A landscape with many peaks, sampled at points; each row gives a point and its height.
A climber steps from a point to the highest of its 6 nearest points, and stops where none of them is higher. Distance is the straight distance between rows; heights are no part of it.
lavi: [142 142 120  71  96 157  84  91 111 104 122 104  96 138 128  80 135 131
 114  95 113 181  96  94  87 174 159 178  94 109]  (h 419)
gefim: [125 128 111 189 130 103 152 139 116 155 136 127 120 106 165 129 130 137
  77 157 123 120 125 153 129 126 118 131 144 144]  (h 813)
napiz: [186 107  90  92 100 138 169  76 191  86 134  77 121 118 144 115 173 129
 101 165 118 155 103 116 112 196 129 164  99  89]  (h 357)
gino: [113 155 139 159  97 126 104 133  97 127 127 111 101 105 147  99 131 143
  90 121 124 145 105 122 110 143 110 160 133 126]  (h 628)
vaku: [158 130  93 157 138 103 191 127 182 191 144 118 176 149 164 125 118 125
 133 183 100  74 141 175 124 137 128 150 116 126]  (h 469)
maliv: [100 123 172 141 134 120  95 137 105 136 146 142 123 124 137 108 114 121
 136 106 128 108 156 115 111 103 128 103 137 160]  (h 406)
sogat: [121 158 174  93 117 142  74 132 102 129 124 175 174 219 122 127  50 101
 189  76 103  81 136 116 112 105 159 120 127 156]  (h 245)
rurir: [150 106  88 168 138 112 192 142 185 189 151 130 125  90 147 176 139 142
 128 200 136 132 131 183 144 114 136 116 130 112]  (h 580)
Rim: [111 107 177 105 176 124 104 163 110 116 131 162 171 189 102 152  86  98
 171 118  97  83 153 125 155  74 127 112 133 155]  (h 136)
kapid: [125  96 110  69 127 120  82 131  87 111 112 113 102  83  94 114 145 148
 129  81 159 189 127  89 119 150 135 126 137 109]  (h 565)
zisi: [145 102  87 146 141 131 160 124 183 123 148 119 125  80 142 157 162 133
 107 177 136 142 126 169 148 128 134 132  98 130]  (h 529)
Dena: [142  98 107 123  92 104 155 134 104 108 107 104  95  82 125 118 128 131
  92 123 139 180 103 115 145 173 111 148 137  68]  (h 588)
Vub: [ 90 171 137 196  97 133 111 123  79 153 104 143  89 141 139  92  96 138
 103  99 143 122 103 100 106 133 106 138 132 133]  (h 604)
Vam: [109 141 134 142 122 122 138 122 139 140 141 118 113 123 141 119 152 135
 111 145 121 119 129 135 131 141 128 144 111 150]  (h 576)
taza: [128 164 181 141 129 136 120 121 102 140 127 184 171 208 125 120  59 103
 153  91  91  69 121 110 124 108 120 126 141 153]  (h 319)
rup: [112 106 136  78 124 155  23 112 114 111 103 100 114 150 115  84 134 122
 148  82 152 183 117 101  77 151 157 142 102 133]  (h 502)
ribu: [138  95  71  95 155 139 138 134 171  85 115 111  97  85 108 157 210 145
 125 127 151 193 150 114 179 119 122 109 131  84]  (h 545)
feg: [146 160 176 137 115 149 181 105 155 117 116 170 176 235 124  90  76  74
 145  91  97  31 129 145 123 133 104 164 140 124]  (h 298)
mitap: [142 108 121  77 114 143 102  85 108 107 132  98  96 100 118 109 143 131
 127 102 141 179 110  93  98 173 135 150 134 105]  (h 497)
Kiges: [ 93 176 169 220 128 109 119 136  86 169 129 164 132 141 143 127  71 148
 113 109  98  85 122 107  99  84 116 123 164 148]  (h 489)
Nipe: [139 156 169  77 130 150 116 100 133 103 151 116 164 164 135  99 112  88
 146 110 138 113 136 121 117 155 148 134 116 170]  (h 365)
rufov: [137 144 149  87 121 142 134  81 159  89 156 118 136 146 125  92 156 107
 134 164 138 105 144 133 127 163 153 149 104 169]  (h 264)
farak: [106  94 125 195 119  86 144 176  72 130 113 127  81  72 138 141 118 167
 104 147 139 164 137 130 135 119  91 109 149 117]  (h 630)
zizot: [114  73 109 146 119 103 131 182  85 113  94 119  83  48  96 138 135 162
 132 132 154 168 121 121 160 132 100  90 161  78]  (h 629)
zap: [141 162 144  98  78 152 143  81 168  99 141 119 130 170 134  64 139  94
 114 138 136 108 114 118 113 177 145 175  90 142]  (h 450)
git: [110 109 150 160 141 100 100 160 100 141 125 138 109  87 136 142 128 153
 121 124 140 136 143 128 133  87 105 100 144 156]  (h 597)
sosu: [ 95 138 152 134 138 118  48 141  66 142 119 150 134 148 139 124  73 134
 162 105 141 127 127 109  95 117 144 104 146 164]  (h 426)
fugit: [ 92 133 164 121 160 112  65 144  90 154 142 162 142 142 114 147  94 129
 148 115 115 110 153 121 122  84 146 107 132 170]  (h 342)
Moteg: [112 117 130 128 131 135 124 125 119 107 141 110 100  88 134 119 153 143
 100 132 142 147 119 133 127 157 121 137 137 114]  (h 703)
busak: [135 110 108 116 192 126 164 134 166 146 150 133 166 133 109 197 177 130
 144 166 111 100 151 153 165  63 147  79 127 142]  (h 315)
kiti: [157  76  62 131 113 136 175 153 180 117 125 109  88  70 109 172 185 140
 118 172 143 182 110 145 149 143 116 132 137  42]  (h 638)
Nite: [104 133 132 136 109 141  69 142  69 143 113 129 109 109 132  95 104 143
 108  89 154 151 121  91  99 145 126 134 139 116]  (h 572)
farov: [141 129  70 104 175 156 160 110 203 123 125 119 149 102 118 174 200 131
 131 169 138 137 163 157 174  99 142  87 104 150]  (h 246)
vevez: [114 148 134 197 100 120 135 141  85 144 113 150  93 106 131 103 109 154
  89 114 138 132 104 112 107 140 102 130 139 129]  (h 649)
tosa: [134 161 168 121 138 129 125  98 138 117 149 133 160 154 146 103 139  85
 126 144 131  97 139 121 118 140 149 130 121 164]  (h 349)
Taze: [ 98 220 175 182 101 172  95 116  79 168  90 172 144 206 143 125  37 138
 143  62 115  79 101 100 101 103 140 127 125 157]  (h 417)
Kodis: [141 136 139  57 144 143 144  86 163  80 138 117 163 164 107 119 155  86
 161 134 140  95 151 137 149 131 158 104  97 170]  (h 244)
lebit: [156 118 118  92 106 123 116 105  75 107 112 106  92  96 126  98 134 124
 114  88 139 185 101  85 104 174 135 161 134  83]  (h 524)
zopem: [ 95 102 149 158 168  98  94 168  88 157 126 155 119  93 128 149 128 153
 149 127 155 124 188 123 148  69 107  76 169 154]  (h 511)
nalak: [155 124 119  72 112 144 125  73 151  78 135  87 103 114 131 111 173 120
 106 133 111 153 114 115 118 186 149 169  96 115]  (h 418)
Pibas: [185 106  37 127 108 157 182 142 224 143 139 116  87  84 120 166 181 141
 129 205 140 175 107 163 112 171 113 118 130  40]  (h 585)
gises: [146 144 145 154 147 128 186 117 156 155 126 156 203 211 124 118  70  88
 143 119  67  22 131 174 125 132  92 156 133 121]  (h 312)
Kam: [118 151 135 132  86 153  67 111  84 131 124 108 116 128 139  87 112 133
 106  81 140 157  97  93  96 178 138 171 122 119]  (h 528)
fak: [102 158 146 134 114 140  12 139  73 137 113 152 145 179 132 102  75 139
 154  71 146 123 116  89  78 112 147 102 134 149]  (h 432)
tak: [155 107  44  85 130 171 156 121 212  90 115  93 104  93  88 180 237 137
 114 151 126 194 133 134 171 122 116 107 122  69]  (h 485)
metad: [145 101 119 148  55  99 204 130  80 106 101 120  76  64 137 116 131 123
 123 124 125 187  90 100 141 190 103 133 164  54]  (h 608)
lepe: [123 126 163  49 144 149 102 119 121  84 143 173 187 222 118 147  54  67
 189  71 129  62 165 146 145 113 138 126 120 136]  (h 79)
gine: [157 200 159 103  97 138 144  78 169  88 124 103 146 172 156  66 131  84
 129 139 129 101 122 116 106 179 152 165 107 161]  (h 437)
defe: [156 144 125  77 107 157 122  77 183  73 141  85 131 146 131  96 169 120
 115 139 122 126 128 133 121 171 147 167  93 149]  (h 296)
pib: [133 176 161 108 116 133 146  77 160 103 138 116 169 168 142  94 124  88
 138 134 120  87 140 134 128 149 148 157  92 156]  (h 338)
fegal: [154  89  79  78 129 142 156 121 182 107 106  92  85  75 115 161 206 140
 122 142 140 198 121 113 146 138 123 136 127  69]  (h 568)
Motep: [109 124 120 231  88  98 169 153  98 165 127 133  96  95 159 122 110 156
  85 148 130 118 111 154 128 136  93 129 153 109]  (h 688)
bidob: [125  93  50 122 153 147 159 170 192 119 130 107 108  65 113 189 195 144
 123 165 149 182 167 165 180  98 132  95 133 121]  (h 311)
Rof: [135 152 166 166 132 131 164 128 115 152 123 175 176 220 133 117  78 112
 128  98  61  43 125 127 132 119 106 159 120 138]  (h 596)
kag: [132 106 105 103 132 133 139 118 155  86 137  83 102  86 112 144 187 129
 116 136 143 175 128 132 142 143 109 127 115 120]  (h 505)
tira: [102  77  89 146 132 116 144 156 144 126 139 114  91  55 128 183 177 149
 102 153 155 175 142 150 168 108 105 122 153 111]  (h 693)
sakap: [ 91  85 111 180 121 104 123 183  93 133 113 141  91  51 125 153 143 138
 125 144 170 172 139 125 164 122  80  89 164 114]  (h 606)
muzu: [112  87 130 146 183  94 135 158 107 153 119 151 137 103 117 190 115 147
 138 137 136 105 177 135 142  49 109  86 160 163]  (h 414)
Pido: [141 115  95 159 127 119 165 126 164 151 150 112 118  90 157 133 154 126
  88 168 136 136 132 151 126 149 126 146 124 117]  (h 654)
Gozum: [100 179 165 153 112 143  33 139  61 139 108 172 159 193 138 115  42 155
 172  74 114  98 118  91  83 101 154 115 140 161]  (h 334)
linu: [101 121 129 181 129 104 124 145  85 162 137 143 118  98 157 148 115 154
  94 135 116 110 131 144 134 107 112 119 146 140]  (h 682)
fubi: [ 99 144 165 119 141 140  13 157  84 145 100 189 178 223 134 132  22 143
 213  66 114  83 113 109  85  98 151  71 149 168]  (h 153)
koni: [129 134 108  97  91 147  66 106  61 124 109 122 107 124 109  81 113 137
 136  74 149 168  84 106  76 174 135 154 129 114]  (h 495)
sufu: [122 152 167 188 131 100 150 143 108 177 136 158 145 156 154 129  88 131
 109 127  92  87 123 137 136 110 121 122 128 143]  (h 422)
gane: [116 166 181 126 130 122 115 124 113 130 143 146 155 166 131 104  84 117
 144 103 106  78 130 112 124 113 130 131 128 160]  (h 453)
Bamu: [158  83  66 151  95 111 184 144 168 126 139 117  80  70 138 140 160 137
 115 176 122 181 102 143 126 169 103 135 146  69]  (h 646)
nogo: [105 183 136 168  70 177  61 119  61 133 106 138 109 146 128  76  87 138
 115  63 143 157  89  98  88 147 134 157 124 122]  (h 487)
Suso: [111 203 182 171 116 147 101 134  86 176 122 175 151 206 130 109  47 123
 138  72  90  58 109  99 117  97 122 131 132 141]  (h 324)
dano: [145 109 117 155 184 108 179 145 162 160 144 144 173 157 132 165 108 130
 149 165  92  76 140 158 149  91 123 113 150 134]  (h 392)
lop: [106 111 155 152 185  83 133 155 101 148 136 157 132 113 124 153 121 130
 134 138 102 101 154 129 144  72 131 102 154 153]  (h 395)
fomi: [151 100  89 129 120 133 164 131 165 107 139 104  97  76 124 159 169 145
  94 170 128 179 114 138 136 156 117 137 117  93]  (h 614)
kiv: [153  79  73 109 114 111 183 147 147  99 120 103  76  69 123 154 172 147
 125 148 147 207 116 109 172 152 115 115 150  62]  (h 627)
kezu: [124  85 107  65 138 121 103 145 109 110  83 117  95  76  86 123 152 143
 132  89 175 200 150  70 126 141 119 111 153  86]  (h 589)
sut: [111 104 152  94 187 115 152 154 140 116 145 153 179 185  86 183  95  93
 164 117  78  72 158 142 171  71 128 103 135 135]  (h 139)
Gedal: [128 178 145 164 109 148 138  95 127 142 116 128 131 157 143  76 119 107
 108 112 119 111 102 133 121 156 142 167 115 147]  (h 506)
Mogop: [165 119  67 165 151 113 185 143 184 204 155 141 160 115 167 159 140 139
 126 193 106  83 129 166 123 123 143 129 137 105]  (h 516)
Vozi: [131 210 190 151 125 153 122 122 111 151 122 168 167 232 135 123  45 104
 149  79 104  65 107 106 115 112 133 136 139 137]  (h 281)
pebo: [ 81 111 152 132 155 105  60 155  80 162 119 165 121 110 127 146 105 149
 155 108 161 116 171  95 106  76 120  93 153 168]  (h 433)
gasa: [122 132 179  71 159 120 107 131 128 100 137 155 168 198 114 136  98  79
 174  89 111  83 164 129 143  87 154 110 117 163]  (h 117)
Vavun: [171  83  72 137  75  85 194 146 133 125 121 110  74  54 130 147 149 139
 146 168 123 211 100 130 148 179 100 140 145  26]  (h 609)
Zesid: [139  95  95 169  96  76 184 183 101 124 101 123  67  63 125 139 123 141
 131 157 137 193  82 120 161 174  97 113 166  48]  (h 634)
nidip: [113 139 177 154 153 114 136 141  91 156 140 157 150 182 124 138  74 130
 130 112  89  72 141 115 138  95 128 101 145 148]  (h 294)
mukuv: [149 119  94 108 113 132 145  96 172  89 139  94 111 109 126 124 167 122
  94 154 109 154 107 135 124 173 118 156 112 103]  (h 411)
Tuk: [128 112 113 167  89 117 147 149 113 137 131 125  99 104 142 105 131 156
  94 140 139 139 106 147 128 156  97 146 126 114]  (h 692)
Rokiz: [140  72 109 118 117  90 167 189  85 127  83 118  72  53  82 161 151 150
 144 147 170 221 132  98 175 144  89  95 159  49]  (h 635)
Vodu: [131 136 158 185 149 100 170 122 119 172 141 144 162 155 143 145  96 124
 118 136  80  62 112 146 137  84 113 119 128 136]  (h 424)
kub: [108 154 166 204 142 106 101 158  55 176 136 169 141 142 126 131  70 161
 132 107  86  80 150 117 140  84 117 101 162 147]  (h 362)
fonon: [136 190 166 126 100 138 127 101 139 127 121 141 147 190 153 108 107  83
 130 101 117  71 126 128 117 151 141 129 109 175]  (h 478)
fev: [155 111  90 175 141 122 184 118 180 179 153 113 146  99 165 156 149 136
 118 198 127 100 124 173 127 118 136 128 134 116]  (h 570)
dip: [ 97 141 175 174 148 100  91 150  92 145 126 157 151 143 128 139  93 138
 146 122  99 101 153 108 131  82 129 107 147 153]  (h 376)
lok: [121  72  96  94 130 128 150 141 150 105 106 101 100  70 118 144 172 156
 109 134 146 193 139 124 160 126 116 130 135  84]  (h 599)
Vapen: [153 147 139 109 105 144 147  97 169  78 142  95 136 131 127  76 156  99
  98 148 120 117 123 127 119 181 129 166  84 147]  (h 340)
fut: [148 120 107 143 172 109 177 117 171 182 146 129 157 132 129 180 132 137
 143 187 118  98 150 157 145  93 141 106 141 140]  (h 451)
foneb: [170 114  44 133 120 140 161 131 208 161 141 114 104  81 145 164 161 140
 119 206 140 144 128 185 123 144 135 138 120  98]  (h 457)
peb: [117 101 120  61 150 144  87 133 129  83 118 100 115 107  85 127 165 131
 126 125 164 181 151  95 141 134 129 125 111 130]  (h 509)
beze: [143 145 132 176 129 103 187 128 153 177 142 140 192 170 152 124  98 121
 113 143  77  45 123 139 123 114 117 159 138 132]  (h 415)
Kesu: [141 123  98 103 151 147 158 107 207  98 139  94 116  99 116 163 196 133
 109 167 147 145 132 144 161 123 134 106 100 131]  (h 347)
genug: [116 170 154 180 111 131 125 125 111 141 134 131 127 149 151 105 128 139
 103 108 111  96 127 124 124 136 124 150 125 149]  (h 558)
duvo: [119 184 180 123 109 135  97 123 108 128 143 146 153 173 125  98  84 114
 145  83 130  93 119 101 104 131 150 138 119 177]  (h 445)
pokib: [138 128 139 109 146 119 178  99 174 120 150 123 153 160 122 135 150 107
 141 162  96  80 143 152 143 110 145 131 109 145]  (h 283)
tuda: [136 116  92 121 205 114 183 148 191 172 141 144 166 126 104 213 148 130
 157 163 104  96 157 168 177  66 145  88 136 126]  (h 354)
nafo: [152 131 124 114 121 140 154  92 193 117 150  89 149 139 141 102 162 113
 119 164 129 109 132 146 119 151 138 160 110 143]  (h 295)
Zulef: [158 154 129 152 105 129 163 108 172 130 126 120 157 156 155  98 145 115
  98 159 110 101 115 137 116 161 129 157 100 144]  (h 403)
davu: [149  83 115  99 107 111 139 130 100 100 113 102  76  71 118 126 164 144
 122 132 142 194 113 104 140 158  97 119 138  81]  (h 598)
Nosek: [125 125 135  45 126 167  78  90 142  86 123  99 137 131  90 116 162 112
 142 113 154 160 143 122 131 150 154 149  95 150]  (h 442)
vuder: [119 113  99 107 158 142 132 116 168  96 129 115 108  94 105 157 201 131
 114 131 148 156 152 131 165 119 137 118 115 139]  (h 434)
Pof: [118 159 168  48 147 155 106  93 147  87 143 133 165 192 123 134 127  87
 174 114 161  96 155 123 128 139 173 129 109 165]  (h 271)
Figol: [139 130 102  54 144 162 112  92 176  80 131  90 111 121  95 131 208 123
 127 147 142 165 158 121 154 125 132 114  90 143]  (h 322)
nomu: [135  89  70 115 149 140 151 142 155 117 125 108  97  79 111 155 186 140
 115 144 156 191 144 140 159 125 112 132 131  97]  (h 593)
Lapab: [163 101  97 113  74 109 181 110 142 104 124  95  82  90 156 102 156 126
 102 130 116 169 107 109 119 182 111 154 128  73]  (h 531)
sepi: [131  92 111 134 207 126 180 176 142 181 148 151 171 146 111 206 110 127
 144 158  76  80 146 185 181  66 116  85 151 116]  (h 302)
besos: [138  96  83 158 105 103 174 142 142 128 136 109  93  63 140 158 155 155
 127 162 138 172 108 153 139 133 107 136 145  78]  (h 697)
Larob: [146 133 110 159 152 118 193 117 186 161 149 131 201 163 161 139 125 129
 146 163  90  65 136 165 139 133 130 137 133 117]  (h 427)
resa: [150 113  89 118 135 134 161 110 204 142 139 108 133 108 161 163 181 137
 128 194 138 109 135 170 135 125 153 111 107 131]  (h 423)
Ligev: [137 184 139 117  93 158 117  97 122 130 123 112 139 153 143  71 133 113
 101 114 126 109  97 106  99 159 145 158 103 149]  (h 587)
tuz: [132 103  93 214  94 107 182 161 117 145 117 123  90  66 150 132 126 140
  91 177 153 177  81 154 140 142  95 112 155  57]  (h 632)
loza: [102 113 149 185 158  92 140 181  77 173 137 177 133 116 139 185  84 152
 123 145 102 103 152 140 131  43 109  98 173 147]  (h 301)
betug: [130 119 133 187 162 100 164 157 107 175 142 149 142 142 137 166  76 136
 124 148  63  68 138 134 143  72 108 113 152 137]  (h 374)
kezup: [133 130 124 112  89 128 141 114 116 100 120 110  88 105 128  99 135 138
  74 119 127 166 109 113 119 170 126 171 109  98]  (h 586)
nitud: [ 94 111 129 121 160 125 124 139 119 124 136 131 114  91 107 147 156 136
 115 137 156 130 156 136 142  98 131  94 121 147]  (h 594)
guro: [126 105  82 189 114 104 165 152 147 164 141 130 110  85 161 146 141 144
 105 177 130 143 117 171 130 114 125 124 145 108]  (h 686)
dulez: [124 166 171 192 143 114 156 127 110 169 135 161 160 180 128 126  85 126
 109 121  71  60 116 128 137  91 107 126 155 133]  (h 360)
kat: [121 117 140 123 173 119 156 130 140 132 141 120 142 120 134 170 149 130
 132 155 134 117 141 142 160  90 144 101 118 157]  (h 438)
San: [121 194 193 139 105 143  83 138  91 138 127 162 159 228 146 117  55 113
 135  85 102  74 112  98 114 121 149 125 128 160]  (h 353)
Bod: [139  87 133 132 178 117 174 148 137 133 159 138 193 169 105 179  96 120
 148 140  81  65 139 174 148  62 113 111 144 130]  (h 274)
kadu: [106  88 104  82 110 134  38 131  74 126  70 109 123 149 126  92 101 150
 162  73 159 203  85 107  61 146 146 128 134 117]  (h 530)
zud: [121 155 181  92 118 132 144 104 135  94 141 160 179 217 126 114  75  72
 166  90 103  46 126 143 145 126 142 130 129 149]  (h 205)
suku: [140 130 147 155 154 116 178 126 132 154 142 148 169 177 137 133 115 119
 122 146  88  60 140 154 140  95 120 137 129 141]  (h 578)
Lur: [131  84  94 148 105  96 167 183 118 114 127 111  71  71 111 142 142 141
 134 159 152 194 117 137 165 160  99 100 157  65]  (h 652)
Tila: [114 147 152  75 114 158  50 115 127 110 134 121 155 147 134 103 133 110
 148 103 140 137 136 111  95 143 165 137  99 163]  (h 448)
dun: [111 107 131 132 129 122  82 150  87 126 121 137 100  88 115 119 115 141
 121  98 164 152 148 124 131 115 112 115 139 126]  (h 619)
Guf: [141 150 162  63 135 132 129 104 151  90 135 144 166 183 130 117 113  79
 165 113 125  75 145 134 147 119 169 135 101 160]  (h 237)
Meve: [106 111 164 131 170 106 160 148 107 145 159 165 176 157 106 152  92 116
 144 128  83  57 139 135 156  69 123 112 132 151]  (h 310)
Duko: [140  91  55 113 125 155 160 146 175 108 115 119  84  54  97 185 222 140
 127 145 155 190 127 139 172 122 113 104 136  71]  (h 579)
fofo: [ 86  95 127 132 145 125 117 162 121 132 113 143 106  72 122 136 141 153
 112 139 164 156 147 129 153 110 106 100 140 142]  (h 691)
fusik: [131 145 153  52 130 179  96  83 156  77 148 105 138 143 111 109 158 105
 149 139 155 126 154 123 134 148 144 144  77 145]  (h 375)
Kofov: [ 95 163 153 162 109 124  84 141  73 140 127 137 113 133 146 103  88 138
 115 102 129 105 126 115 107 129 125 137 132 167]  (h 544)
fesif: [109  68  99 105 138 115  96 175  85 125  85 119  80  84  77 119 136 154
 145 106 183 197 139  97 125 145  98 110 163  89]  (h 607)
vakov: [123 161 105 134  78 167  75 104  67 128  95 114  91 147 116  72 104 140
 128  56 140 174  59  95  81 158 135 167 129  96]  (h 479)
Nodas: [107 167 165 111 120 132  37 142  94 124 119 154 167 174 138 110  74 117
 179  86 148 110 112 115  89 117 152 114 109 173]  (h 439)
Dud: [128 134 169  75 141 128 142 110 142 110 146 122 170 146 127 121 138 107
 148 143 129 105 159 137 146 118 152 119 107 165]  (h 303)
fibo: [120 101 103 149 106 117 136 160  77 118 104 126  90  53 120 125 125 131
 121 141 147 182 124 122 141 160  97 112 168  84]  (h 626)
vado: [161 128 150 117 177 117 171 125 172 110 154 122 176 160 120 159 128 103
 163 146  91  90 141 161 131  99 138 121 121 139]  (h 167)
degi: [149 147 148 118 140 121 168 108 180 124 157 119 167 134 144 108 143 107
 127 156 115  87 133 171 124 135 138 145 106 147]  (h 339)
poko: [131 127 130  70 145 143  79 115 123 109 127 118 120 114 104 101 149 122
 114 108 148 173 129 104 124 142 147 140 101 149]  (h 470)
kagi: [108 193 156 141  94 150  52 120  74 146 117 138 140 183 146  84  79 128
 138  79 131 110 101 109  89 138 142 139 107 171]  (h 456)
desis: [139 120 132  87 108 134 125 112 131  99 130  94 105 111 140 100 144 123
  95 134 126 154 117 114 103 169 132 165 113 122]  (h 562)
nota: [141  65 108  53 111 117  70 118  98 100  78 107  91  92  79 114 153 157
 164  73 171 214 132  95  83 138 131 114 156  95]  (h 577)
Zolo: [ 92 171 151 205 109 112 124 135  74 156 113 154 111 128 160 116  93 155
 105 109 128 113 127 102 117 118 120 131 156 154]  (h 584)
niki: [115 130 165 103 145 135  82 122 121 115 136 139 150 152 120 123 105 113
 145 103 142 111 142 111 119 110 165 106 110 173]  (h 383)
lubi: [126 153 154 127 134 115 144 113 146 137 147 127 144 132 146 116 130 107
 133 144 117 102 138 143 133 122 138 145 120 165]  (h 455)
lun: [148 133 126  93  77 148 117  74 123  80 120  94 105 134 143  58 145 111
  75 114 113 160  87  88  96 194 123 190 106 108]  (h 421)
Ruga: [150 106 112 102 147 136 122  97 159 108 141 112 121 112 117 126 182 108
 115 160 133 135 132 146 152 132 131 129  97 154]  (h 348)
taru: [164 126 112 109  87 138 156  79 180 106 144  77 122 138 151  90 153 115
  89 148 107 125 112 138 107 186 133 166  86 111]  (h 277)
bobad: [116 107  95 156 153 110 146 130 145 143 153 125 105  82 135 165 168 148
 127 176 138 136 143 165 141 109 119 107 132 144]  (h 639)
lofas: [ 97 139 145 229 123 104 147 146  91 169 127 157 130 127 156 140  90 165
  98 132  90  86 126 133 132  83  98 114 168 148]  (h 537)
dires: [143 167 182 164 117 125 163 100 127 139 135 143 161 188 158  98  95 121
 119 123  97  59 102 120 119 125 123 148 118 155]  (h 724)
mufun: [138 101 116 186 179 102 175 146 138 178 155 152 159 131 141 181 115 145
 143 168  80  85 133 165 149  72 125 113 147 126]  (h 356)
bil: [120 124 133  47 144 158  45 140 126 110 109 112 108 133 100 106 142 133
 138  96 163 162 144 113 103 131 139 129 107 153]  (h 486)
gigur: [133 144 139  70 108 160 100  90 150  75 146  88 136 149 113  88 146 116
 127 115 136 151 127 127 119 166 155 154  85 153]  (h 380)
dodag: [108 155 147 124 106 135  74 111 100 140 134 119 118 140 130  79 104 120
 118  86 138 148 114 126 100 139 136 154 101 150]  (h 518)
sib: [178 106  41 154 106 129 181 155 218 187 147 118 115  84 170 147 154 143
 117 222 125 146 120 168 113 162 121 133 124  68]  (h 493)
dek: [ 94 156 163 166 133 117  84 147  54 145 132 153 127 115 127 123  98 163
 137 101 144 119 133 122 110  93 135 106 141 164]  (h 481)
bosi: [139 148 166 120 139 141 173 108 140 127 134 156 187 214 128 117  96  82
 150 122  96  40 134 140 133 132 135 146 127 149]  (h 364)
gov: [106  71 113 102 138 103 137 165 123 121 105 113  82  65  89 163 171 138
 132 130 163 189 136 122 160 124 104 101 149  81]  (h 621)
Dizuz: [109 157 180 104 132 124  74 141 127 127 131 140 164 170 119 106  97 110
 157  99 133 100 154 115 109 124 165 125 111 177]  (h 416)
pudeg: [101 216 174 198 105 151 109 124  75 158 113 142 124 167 158 110  73 152
 103  85 131  98 116 105 104 118 127 126 142 149]  (h 536)
gasuz: [183  87  47 100 104 128 181 122 195 113 136  86 106  81 128 151 190 142
 122 175 128 174 114 157 145 161 104 145 128  54]  (h 785)
mut: [144 124  75 140 180 135 174 135 201 151 136 127 139  82 130 205 187 142
 143 187 139 132 136 167 185  67 149  97 118 131]  (h 249)
rogo: [116  94 118 150 134 119 135 140 127 120 134 111  86  73 136 141 138 127
  91 149 144 171 130 158 145 132 104 125 135 124]  (h 816)
vez: [104 187 163 173 109 127  83 131  88 151 111 160 155 183 131 108  74 132
 124  96 129  87 113 105  95 105 145 121 133 156]  (h 454)
Sibu: [110 114 139  99 169 127  87 144 105 125 124 129 108 104 106 141 148 136
 123 111 157 158 159 106 133 112 125 105 128 160]  (h 591)
kofer: [104 161 154 128 120 137  58 133  94 134 129 138 142 152 125 104  91 136
 147 108 143 129 137 107  83 117 145 125 131 173]  (h 484)
Ful: [113 132 126  85 154 142 105 101 160 116 132 118 133 117 105 142 177 123
 138 135 161 140 166 116 142 106 148 136  99 161]  (h 337)
Liba: [129 194 173 144 106 137 107 103 108 130 118 134 154 177 149  78  97 104
 115 100 119  93 109 105  91 150 147 164 100 163]  (h 508)
Virid: [114 119 169 118 172 107 123 134 108 133 149 156 156 155 122 156 122 116
 148 123 121  81 152 124 135  87 128 111 129 174]  (h 272)
rifo: [155  98  88 137  93 123 158  97 167 121 130 105 106  90 149 126 166 135
 107 161  99 157 103 143 108 173 109 158 125  75]  (h 546)
Mep: [131 104 132  38 128 145  75 106 112  91 108 110 108 115 100 112 161 136
 137  89 156 204 134  89 104 150 135 137 121 103]  (h 532)
Zeku: [115 112 113 202 109 113 147 149  99 141 116 131  91  85 151 122 119 143
  78 131 132 132 122 138 125 153  95 127 139 107]  (h 706)
bipi: [124 167 128  92  88 154  77  98  98 111 112  94 109 152 131  61 102 121
 101  56 133 165  69  95  82 175 137 177 115 112]  (h 480)
kisel: [116 141 123 128  96 164  27 119  73 118 106 119 124 154 119  82  86 135
 143  78 156 169  98 107  71 157 151 139 121 134]  (h 503)
kibop: [146 124  51 131 141 152 170 137 200 125 135 108 115  72 126 176 198 131
 121 186 150 153 139 175 143 121 137 102 120  99]  (h 399)
pino: [145 123 159  80 186 142 153 120 151 105 134 147 177 173 103 152 125  92
 165 123 131  95 175 140 169  70 148  97 108 155]  (h 28)
dotuv: [143 126 167  86 154 136 159 115 143  94 142 155 176 199 111 143  84  82
 172 119 100  45 155 167 145 104 148 133 122 139]  (h 152)
tabif: [150  72  66 114 139 124 166 164 155 106  92 123  73  61  93 172 193 148
 153 144 171 198 140 119 184 123 106  84 158  67]  (h 605)
fis: [ 91 110 116 110 138 127  27 149 100 118  97 124 117 120 108 109 111 153
 161  84 173 183 132  96  65 141 134 120 131 151]  (h 507)
gub: [123 147 125 158  84 123 121 119  72 140  97 129  94  97 139  82 106 139
  99  88 140 149  90 102 113 166 105 163 142  86]  (h 592)
sepap: [110 124 133  98 114 139  55 136  78 109 113 117 108 119 123  98 111 138
 144  94 163 177 118 115  84 144 125 136 127 129]  (h 535)

For each start below, name every point that the climber comes to, in order.
peb: Sibu fofo rogo
Mogop: rurir guro gefim
sosu: Kofov Vub vevez Zeku gefim
fugit: pebo git fofo rogo
Zolo: vevez Zeku gefim
niki: kofer Kofov Vub vevez Zeku gefim
